Each scene shows the same named points in several views. A view is turned or mirrored, and shifted as a whole, has a little noise and may leave points out.
In the rows, zero is written as 128.

Scene 1
View 1
fopev: [114 108  78  97 146 124  95 160 123 120 176 135 184 150 135 115 124 126
 135 101 100 102 126 114 167 137 127 183  97 143 102 120 111 146 133 125
 156 120 122 136 137 119 164 125 128 111]
gefi: [125  85  87 103 179 129 104 114 100 119 158 120 160 185 124 124 128 114
 135 108  89 124 134 108 139 137 106 161 106 127 105 128 116 119 147 122
 138 136 116 144 112  90 138 130 106 108]
Ripi: [117 132  78 101 140 143 117 159 116 134 126 151 175 143 113 124 113 103
 155 123 101 111  96 116 181 135 126 156 141 144 126 121 137 135 136  99
 146  94  94 151 138 110 179 160 134 131]
zado: [126 113  80 117 156 154 117 129  82 138 112 131 157 149 111 138 117 107
 158 140  90 129  99 115 172 127 120 140 141 125 114 122 145 133 146  83
 148  97  98 166 121  91 161 165 131 131]
borik: [126 109  85  76 167 109 130 130 147 127 161 157 174 182 111 123 115  90
 138 101 102 128 112 117 135 151 115 162 127 142 147 134 127 104 148 125
 126 132 108 131 129 114 156 143  99 123]
kef: [108 118  77 111 146 136  93 148 101 125 148 102 170 153 140 113 121 124
 140 108 107 108 130 104 168 131 135 163 100 126 103 108 109 152 140 105
 171 102 109 137 128 117 158 121 134 124]
gon: [108 131  73 110 160 146 106 127  95 133 108 120 155 176 118 111 114 100
 149 115  99 120 114  95 159 131 110 141 137 120 121 116 123 128 140 103
 157  93  88 144 110  95 157 150 132 129]
gezod: [122 116  86  87 153 140 103 164  93 122 135 103 168 135 129 120 112 114
 139 133  84 103 125 118 187 127  97 165 122 123  92 126 132 137 124  89
 145 111 112 153 134 111 160 136 121 124]
Fur: [124 122  91  79 143 117 124 158 128 125 148 101 162 143 134 124 105 108
 139 118  97 120 127 119 157 140 124 158 117 133 120 121 125 132 143  90
 142 111 116 141 142 138 154 121 107 141]
veb: [112 127  84  84 143 110 126 147 155 131 163 136 173 171 127 115 112 103
 148  95 116 123 112 112 137 150 147 156 117 145 149 115 110 126 151 117
 147 108 103 123 133 136 162 125 116 142]
Lizos: [112  99  84 112 182 129 110  95 108 129 141 137 153 209 114 113 126 104
 146  98 101 134 122  95 123 144 112 146 121 122 133 122 111 108 156 126
 146 119  96 138  98  85 138 142 110 114]
sirek: [138  89  87  94 157 135 113 144 105 124 163 139 180 139 117 144 128 116
 143 129  87 120 113 132 169 133 119 168 118 141 100 134 141 137 137 105
 132 129 124 155 139 104 157 148 114 120]
fon: [115 132  89  79 139 123 113 174 111 121 139  77 161 136 144 113 105 118
 140 123  93 107 135 112 174 133 116 160 108 126 104 112 121 145 132  83
 154 101 115 137 141 140 158 114 121 139]
pubu: [ 98 146  77  92 140 122 115 155 137 132 132 129 168 166 126 102 108 100
 148 100 115 109 113  96 155 140 132 153 128 137 140 111 111 132 143 109
 156  89  90 126 130 131 170 130 132 140]
Dife: [ 94 137  76  91 149 117 103 152 138 123 148 125 173 181 136  92 110 105
 137  85 113 101 131  87 150 142 117 165 113 133 129 110  96 125 137 128
 160 104  94 117 118 124 161 116 124 121]
taboz: [135 124  93  55 140 117 133 184 137 123 150 113 171 123 130 131 101 101
 132 129  86 109 121 137 173 142 107 168 126 140 120 134 144 127 126  84
 120 118 124 145 158 144 163 128  97 147]
tefo: [105 125  80 105 155 126 111 124 130 133 145 136 162 186 123 114 118 104
 149  96 111 119 114  97 138 146 134 151 118 133 140 118 108 123 151 119
 153 103  97 130 116 113 159 135 123 129]
zufav: [102 139  73 109 152 120 125 119 145 144 131 145 157 194 121 108 113  96
 158  88 124 129 100  92 125 153 150 140 129 137 161 106 110 120 160 122
 160  91  83 123 115 119 161 140 130 142]
mupak: [121 107  89  86 145 127  98 176 111 112 170 109 184 134 139 116 115 128
 131 117  89  94 138 119 182 134 113 184  96 136  89 124 120 143 126 107
 148 124 127 139 142 126 160 117 118 116]
fir: [109 114  79 105 157 141  87 150  93 119 141 115 173 165 130 107 122 120
 138 108  96 100 138 100 174 128 107 169 108 126  92 117 112 139 128 117
 155 108 104 138 115  98 157 132 130 109]
Gilal: [ 83 147  69  89 152 113 109 141 165 127 145 157 174 203 127  87 110  88
 139  69 123 102 116  82 135 151 132 160 126 147 158 114  92 114 142 147
 157  99  80 104 116 122 170 129 132 121]
Gefep: [127 117  85 100 148 124 129 131 130 136 144 147 168 159 113 131 117  99
 155 115 108 132  97 116 148 144 141 147 128 144 141 122 131 125 152 104
 141 107 107 148 135 113 163 147 122 139]
View 2
borik: [129 116 142 121 129  93 130 129 104 120 103 129 146 144 132  99  97 112
 103 146 101 162  74 109 128 154 127  98 140  52 128 150 156 106 117 139
 138 138 126 123 117 136 117 102 164 133]
gezod: [110  93 146 131 106 128 117 137 127 165 108 111 135 115 138 143  99  90
 114 157 114 123  96 113 141 108 124 121 114  95 138 155 124 140 118 171
 137 122 139 145  83  99  84 128 134 130]
kef: [ 98 111 134 122 108 134 115 121 107 153 104 121 122 124 137 139 101 105
 114 130 135 145  78 139 133  88 127 115 126 103 154 158 121 131 111 154
 144 125 124 115  98 120  62 128 144 165]
Fur: [118 115 139 124 113 120 121 132 115 158  83 122 137 114 147 131  80  96
 102 142 124 149  85 111 122 112 138 116 132  89 131 175 132 132 126 159
 151 134 152 129 107 130  96 116 139 138]
tefo: [113 116 138 120 126 103 121 127  88 117 116 138 130 140 125 111 109 129
 108 123 115 153  68 135 139 140 131  88 145  78 143 153 156 111 105 142
 143 139 105 100 110 136  87 111 155 155]
zado: [ 76  87 153 134 122 119 125 150 122 150 132 131 125 111 108 132 122 100
 145 132 113 112  98 124 165 130 137  85 106  93 124 173 134 133 118 172
 156 151 117 128 103 110 104 104 124 138]
Gefep: [ 99 112 145 130 128 109 125 136 109 140 115 131 130 134 120 119 107 110
 125 143 115 155  75 118 138 138 135  94 136  77 123 177 147 113 124 147
 162 150 126 119 128 138 112 100 152 144]
Ripi: [ 89  96 146 141 121 116 113 134 110 159 127 126 134 142 107 146 116 101
 123 167 112 133  83 127 155 139 129 102 139  96 128 176 144 121 121 159
 165 139 123 126 116 120  91 111 140 129]
mupak: [120 108 136 122 107 140 118 118 124 163  95 103 138 132 147 138  87  89
 102 168 126 154  83 117 124  88 113 139 122  87 151 141 119 127 118 155
 132 108 147 141  92 108  76 130 161 141]
Gilal: [131 127 128 118 121  89 109 114  66 119 105 139 138 155 131 125 107 132
  66 143 119 168  66 145 133 156 138  96 188  91 156 154 176 112  98 134
 147 131 104  89 111 148  64 118 161 141]
pubu: [110 116 137 128 115 106 109 128  89 146 102 137 133 132 129 143 102 117
  90 142 124 152  75 134 133 136 143 101 165 108 145 174 154 127 115 154
 164 141 120 101 111 139  70 119 140 140]
gon: [ 99  98 148 127 117 109 119 141  99 134 123 140 124 115 123 125 119 118
 113 117 120 116  92 137 153 133 138  85 125  98 140 163 145 133 104 166
 143 142 102 110  89 117  74 114 126 143]
gefi: [125 112 142 108 116 112 135 130 113 115  99 122 135 119 148  94  96 117
 108 110 119 145  81 122 128 108 119 101 111  60 147 133 134 120 105 148
 118 128 121 119  86 122  91 115 156 162]
Dife: [130 123 130 117 114 106 108 119  85 132  96 134 133 137 147 129  96 122
  75 136 125 155  73 139 129 123 136 108 163  94 157 153 153 125 103 146
 139 124 118 100  95 134  60 126 151 146]
veb: [119 132 134 123 123 104 120 123  93 138  92 130 134 137 138 121  90 117
  91 140 123 173  63 121 121 129 137 107 159  81 137 172 153 112 119 139
 162 141 134 108 125 149  99 112 157 150]
taboz: [126 111 143 137 112 117 124 139 130 171  84 113 143 119 149 136  73  78
  96 178 113 148  88  91 120 126 131 123 139  82 118 177 139 129 141 163
 156 129 172 153 110 126 116 111 144 112]
fopev: [115 114 132 120 112 134 115 111 112 148 108 109 130 146 140 133  96 102
 108 158 124 162  71 127 127  96 112 129 131  86 154 142 131 113 112 141
 139 115 133 127 103 118  81 127 169 156]
fir: [109  99 137 121 106 130 116 126 111 142 115 117 125 127 136 131 108 103
 109 137 123 128  84 134 142 102 118 113 119  93 157 134 129 129 102 159
 126 116 116 124  78 106  58 132 151 150]
sirek: [101  99 144 127 118 131 133 132 135 153 117 105 135 132 125 119 104  90
 139 158 106 143  84 111 139 107 112 115 106  69 129 151 124 115 123 150
 144 129 141 147 110 107 116 110 158 144]
zufav: [104 121 139 120 129  92 117 132  77 121 107 151 129 133 122 118 111 132
  97 114 123 157  66 143 140 150 147  78 163  88 140 177 164 114 109 143
 162 156 104  86 124 153  83 106 143 153]
Lizos: [119 109 146 107 125  98 134 138  98 100 112 138 129 122 131  87 114 131
 113  94 109 139  81 130 142 135 130  79 116  59 145 137 148 114  97 147
 119 144  97 101  94 134  94 104 151 163]
View 3
zado: [122 116  95 166 164 118 123 122 141 155 163 141 126 105 129 138 179 110
 128 139 125 116 128  88 143 155 128 136 124  79 170 137 119  92  99 114
 107 205 117 111 144 143  97 148 105 130]
gefi: [133 122 116 126 148 147  95 130 117 123 150 141 115 117 134 137 173 117
 125 128 140 165 130 105 158 141 159  95  98  90 128 146 109 120  99 107
  75 143 124 119  93 108  91 125 111 116]
pubu: [141 115 113 119 155 124 128 137 144 107 129 136 142 117 152 144 145 112
 105 116 130 138 120  72 138 142 170  98 130  82 134 138 124 106 113 134
  87 181 152 140 124 174  89 119 136 153]
borik: [148 113  95 107 163 156  90 137 135 104 166 145 134 108 131 117 184  98
 113 100 153 161 120  62 148 160 163 100  95  84 129 166 105 109  97 128
 100 166 144 126 109 151  71 111 120 108]
Dife: [146 115 131 107 156 135 123 139 127 103 120 137 139 129 153 145 142 117
 114 109 138 154 117  82 146 133 178  89 120  80 122 144 120 120 109 132
  72 163 147 135 109 151  89 117 129 151]
Fur: [149 128  97 122 147 130 126 148 138 121 139 137 119 102 147 148 171  96
  98 142 125 147 135 106 127 156 155  90 115 111 139 145 140 109  97 119
  99 174 148 124 102 164  90 125 119 130]
kef: [139 111 125 136 132 130 127 131 123 133 118 137 128 110 140 157 154 128
 125 145 109 142 132 109 144 129 147  95 124 100 138 127 141 122 103 116
  80 177 129 121 108 147 112 128 122 143]
Gefep: [138 112  94 132 155 128 103 128 143 124 161 143 137 102 128 132 178 104
 106 118 126 138 135  57 139 159 148 109 114  89 149 144 115  98 103 120
 104 183 140 128 124 165  92 121 134 116]
fopev: [163 106 124 116 129 150 116 138 107 115 110 138 133 100 132 145 169 121
 131 131 120 151 123 100 147 132 145  88 113 112 129 145 138 127  94 126
  86 187 131 108  99 157 100 112 115 126]
mupak: [171 118 116 120 133 153 129 148 110 118 110 137 122  97 135 155 175 108
 128 149 121 146 124 126 136 138 142  84 114 123 133 151 148 129  92 119
  89 190 130 101  90 155  95 121  98 127]
tefo: [132 104 117 120 159 134  99 122 133 116 152 138 141 119 136 128 157 119
 121 102 140 150 125  57 157 141 164 105 112  69 132 142  99 109 108 127
  82 161 138 134 122 144  89 117 133 126]
Ripi: [148 110 104 137 159 128 129 131 141 129 141 144 141  99 135 137 172 109
 121 124 127 119 117  70 138 152 137 120 127  88 157 147 125  96  98 130
 108 218 136 116 144 179  93 127 115 137]
sirek: [154 112  96 140 143 149 106 131 118 136 146 144 126  88 116 134 198 105
 132 140 125 138 128  97 140 153 123 108 104 108 151 157 132 111  84 116
 107 198 119  97 112 152  93 124 103 107]
fon: [149 131 107 133 142 128 149 154 139 123 120 134 113 104 157 163 157 104
 101 156 119 138 133 128 123 150 156  89 126 117 139 140 152 118 102 114
  91 182 145 119 105 164  98 133 112 149]
gon: [117 117 115 145 170 116 125 122 139 140 146 139 126 125 148 142 154 119
 123 125 138 125 121  90 154 145 158 126 128  63 148 135 111 101 108 118
  86 179 125 126 138 134  95 141 111 151]
Gilal: [146 105 133  95 164 135 113 133 133  86 125 139 153 133 149 130 138 121
 115  84 147 157 108  41 158 133 190  93 120  64 115 148 104 115 116 143
  73 164 157 148 123 163  85 105 142 152]
taboz: [169 135  81 117 152 144 138 163 139 111 143 146 115  86 143 144 189  82
  90 142 136 143 126 114 116 172 151  92 111 121 139 166 148 107  90 127
 123 196 157 114 100 181  77 124 105 123]
View 4
gon: [142 128 100 168 131 143 160 132 169 137 100  93  99 140 138 182 129 106
 148  84 190 150 131 109 120 116 142 141 144 154 106 112 145 101 106 114
 126 105 116 176 112 106  81 136 119 145]
taboz: [130 114 122 131  95 137 195 148 133 125 108 100  93 126 165 173 144 148
  94 122 146 135 126 113  71 160 108 138 173 151 120  91 165  98 102 148
 149 156 113 135 133 120 116 152 138 111]
borik: [119 109 100 119 148 125 157 147 111 127 124 140  89 148 141 151 122 140
 123 108 149 122 126 107 111 124 115 123 157 141 123 102 155 113  85 144
 133 121 139 169 132 133  90 131 108 126]
zado: [131 145 119 166 114 146 169 120 176 146  89  91  84 127 146 169 108 114
 124  96 182 152 115 126 113 146 131 140 121 136 102 107 133  86 101 108
 142  93 121 173 118  90  91 136 120 127]
sirek: [121 133 124 138 102 144 163 111 154 131 103 115 107 137 148 153 115 135
 100 118 143 136 111 126 121 155 119 120 149 152 112 107 142  78  95 134
 145 121 116 166 157 100 110 139 120 119]
Fur: [133 122 113 134 119 138 167 129 142 134 112 107 104 140 161 172 144 132
 118 116 167 145 137 115  82 138 121 134 178 155 119  92 166  95 109 138
 139 142  96 151 132 118 109 147 136 117]
fopev: [123 126 111 143 126 138 151 104 156 119 113 119 135 144 146 177 137 137
 117 120 141 125 134 114 138 128 124 123 185 176 116 117 168  91 107 146
 133 131  99 155 173 124 112 135 132 123]
gezod: [144 125 118 155  90 152 178 125 170 123  97  85 116 125 149 175 136 119
 106 104 157 139 122 108 110 152 135 132 167 167 110 106 146  80 109 123
 144 139 102 151 138  92 110 141 131 129]
Gilal: [117 106  69 150 175 119 154 146 128 124 120 124 102 151 134 202 145 135
 158  94 166 122 149  93 135  81 130 148 178 159 118 121 190 140  91 146
 112 112 126 159 133 164  70 125 124 145]
fir: [142 124 104 157 116 150 153 116 175 121 103  99 135 139 136 177 136 111
 129  98 164 132 132 102 140 123 146 126 176 174 109 120 149  84 110 125
 125 128 100 165 149 102 100 133 121 142]
tefo: [122 124  89 142 160 126 143 128 140 134 116 127 102 155 136 169 123 128
 150  93 172 136 138 110 129 104 130 133 155 148 117 111 159 114  96 133
 121 102 124 178 131 133  81 129 116 137]
gefi: [146 119 108 122 140 140 130 123 140 132 130 133 123 156 129 142 134 115
 136 104 166 132 134 102 117 119 145 106 171 159 123 100 139  84 108 124
 126 132 106 182 135 106  99 134 110 135]
fon: [143 123 113 149 107 145 171 120 164 132 102  88 120 132 161 188 157 127
 120 114 171 149 143 112  82 138 131 138 186 170 117  99 170  89 123 135
 134 155  83 139 134 113 117 154 145 121]
Lizos: [144 122  95 132 162 135 126 134 138 137 126 135 104 158 120 144 123 110
 158  87 178 131 132 103 128 106 144 109 151 141 118 106 137  99 100 116
 123 109 122 196 121 111  81 129 102 144]
pubu: [124 125  93 158 146 130 167 133 148 132 107  99 100 141 150 205 142 132
 146 101 172 142 143 113 111 110 122 153 170 157 114 110 180 122 105 137
 128 116 109 149 128 141  86 141 137 130]
veb: [114 120  92 129 159 122 153 127 124 134 120 128  95 151 155 182 138 145
 138 117 160 139 146 118 106 113 112 136 175 152 117 101 181 117 103 146
 134 121 116 156 138 150  94 139 131 120]
Gefep: [114 130 109 137 140 130 163 122 139 141 110 119  79 143 155 168 117 138
 129 110 162 145 128 131 106 131 112 143 143 137 110 102 162 106  94 135
 137 102 125 165 128 126  93 137 124 117]
mupak: [135 124 116 140  96 147 163 108 161 116 111 105 135 134 151 174 145 131
 103 121 143 130 132 106 118 146 129 122 193 180 117 111 163  80 109 144
 139 153  94 144 167 110 120 143 136 122]
zufav: [116 127  82 150 176 119 149 133 135 146 117 125  83 155 144 189 127 130
 165  95 186 150 145 118 113  96 124 145 151 139 114 105 179 126  98 131
 119  93 124 172 115 149  73 134 128 132]
Dife: [134 112  85 160 146 129 164 139 150 123 113 104 118 140 142 201 153 125
 146  98 168 128 148  93 119  99 139 146 192 173 114 114 184 120 106 142
 118 136 102 146 132 143  91 137 134 136]
View 5
Gilal: [ 75 193 112 137 140 186 110 125 121 132  90 107 139 109 150 101  95 149
  99  87 122 133 178  88 126 114 166 125 121 102 146 140 147 118 121  60
  82 124 126  95 101 116 105 181 141  84]
tefo: [104 160 101 131 135 161 111 112 121 121 106 112 119 104 129  98  95 142
 103 103 122 151 174 108 119 119 159 133 127 106 153 132 123 116 131  83
  91 133 119 114 121 118 111 172 134  83]
Gefep: [109 148 103 126 129 142 121  97 112 102 127 110 109 114 138 104 109 143
 112 128 124 159 172 110 133 118 137 143 128 110 168 136 134 131 148 100
  81 117 102 135 126 102 114 143 133  86]
pubu: [ 88 167 125 125 139 176 120 119 121 106 108 111 146 113 141 115 101 153
 115 109 133 152 164  84 136 108 149 133 124 110 172 136 146 127 159  78
  82 115 126 118 116 103 104 152 146  77]
borik: [119 159  89 123 140 153 112 111  99 120 114 102 100 125 158 102 117 145
 107 122 120 140 177 116 114 118 133 144 121 120 140 118 144 120 129  93
  87 127  92 128 118 112 109 173 123 112]
gon: [120 143 115 128 122 166 109 121 126  89 114 118 127  97 112 115  91 149
 111 109 137 176 140 104 109 107 152 132 130 116 184 134 119 103 167  96
 100 128 146 124 134 111 108 163 155  87]
zufav: [ 84 168 115 130 143 160 117  98 128 117 105 126 125 109 117  91  87 142
 113 102 126 157 181 105 137 112 174 133 127  95 166 144 127 122 150  81
  86 121 129 107 116 105 113 158 138  66]
fon: [121 129 142 115 152 179 115 131 112  98 106 104 174 125 135 140 121 153
 120 137 146 152 147  82 142 113 121 153 129 134 196 108 146 140 190  96
  81 112 125 148 124 102 111 144 145  75]
sirek: [147 107 100 125 116 139 117 111 111  97 132  88 129 104 142 132 128 149
  97 138 133 149 147 106 125 127 101 143 133 122 171 118 123 129 147 116
  82 134  94 160 139 111 117 143 124  81]
kef: [118 116 132 134 138 168 114 125 133 107 104 101 171  98 119 126 109 144
 101 124 143 148 152  88 139 118 133 141 139 115 185 117 119 131 168  91
  81 130 139 138 128 119 121 150 134  53]
veb: [ 93 163 114 124 154 159 117 106 113 126 101 110 139 123 148 101 108 144
 113 120 127 137 189  96 143 121 144 143 126 107 156 123 147 139 144  78
  74 117 101 122 113 104 112 159 123  78]
gezod: [139 115 129 118 121 175 113 139 109  78 121  92 165 109 141 152 129 156
 111 137 150 159 120  83 124 113  99 146 129 144 199 113 145 126 184 112
  84 121 126 159 136 106 108 137 151  86]
fir: [132 118 122 134 125 176 105 144 129 102 104  92 170  93 123 134 112 149
  97 117 142 149 135  90 118 120 126 135 137 124 178 117 121 112 155  92
  90 143 142 136 130 123 118 163 144  72]
gefi: [148 119 106 129 155 161 102 135 123 130  94 101 135 115 120 109 114 135
 101 123 130 145 165 118 109 125 136 148 135 121 156  90 111 112 153  93
  98 147 120 138 130 131 117 186 124  85]
Lizos: [134 140  93 128 143 153 103 122 126 125 102 114 105 108 110  94  91 133
 102 109 123 160 169 129  98 121 158 137 132 112 152 111 107  98 142  89
 101 146 129 120 129 130 113 193 128  93]
taboz: [129 143 116 104 142 165 120 118  93  94 125  97 143 139 172 137 142 156
 122 152 142 145 155  93 139 112  94 159 119 142 177 112 171 144 175 104
  75 104  87 162 122  92 106 136 134 101]
Dife: [ 94 162 122 133 147 189 109 135 122 125  90 102 159 109 138 113 107 151
 103 102 135 135 164  84 130 115 151 135 126 110 164 121 142 122 143  68
  85 128 133 114 108 118 109 174 141  82]
Ripi: [108 148 110 130 102 153 119 105 113  78 138 105 125  98 145 128 109 157
 108 116 137 165 144  91 131 112 126 131 126 117 181 151 140 127 149 102
  77 114 114 137 131  96 108 134 148  81]
Fur: [122 138 121 114 154 166 118 116 108 106 109 107 145 130 144 125 123 146
 120 139 135 152 162  97 137 115 123 156 128 130 180 111 147 139 177 100
  79 115 109 146 122 102 110 146 137  82]
zado: [131 125 106 125 107 135 117 104 118  69 139 113 107  93 113 120  97 147
 113 125 137 191 136 111 119 110 130 134 131 123 193 145 116 109 173 119
  94 125 127 144 150 103 115 141 153  85]

In a view up to two points have been moved. Name them for each view, in the order of its rows, or write -.
view 1 | gefi, tefo
view 2 | -
view 3 | -
view 4 | Dife
view 5 | zufav, gezod
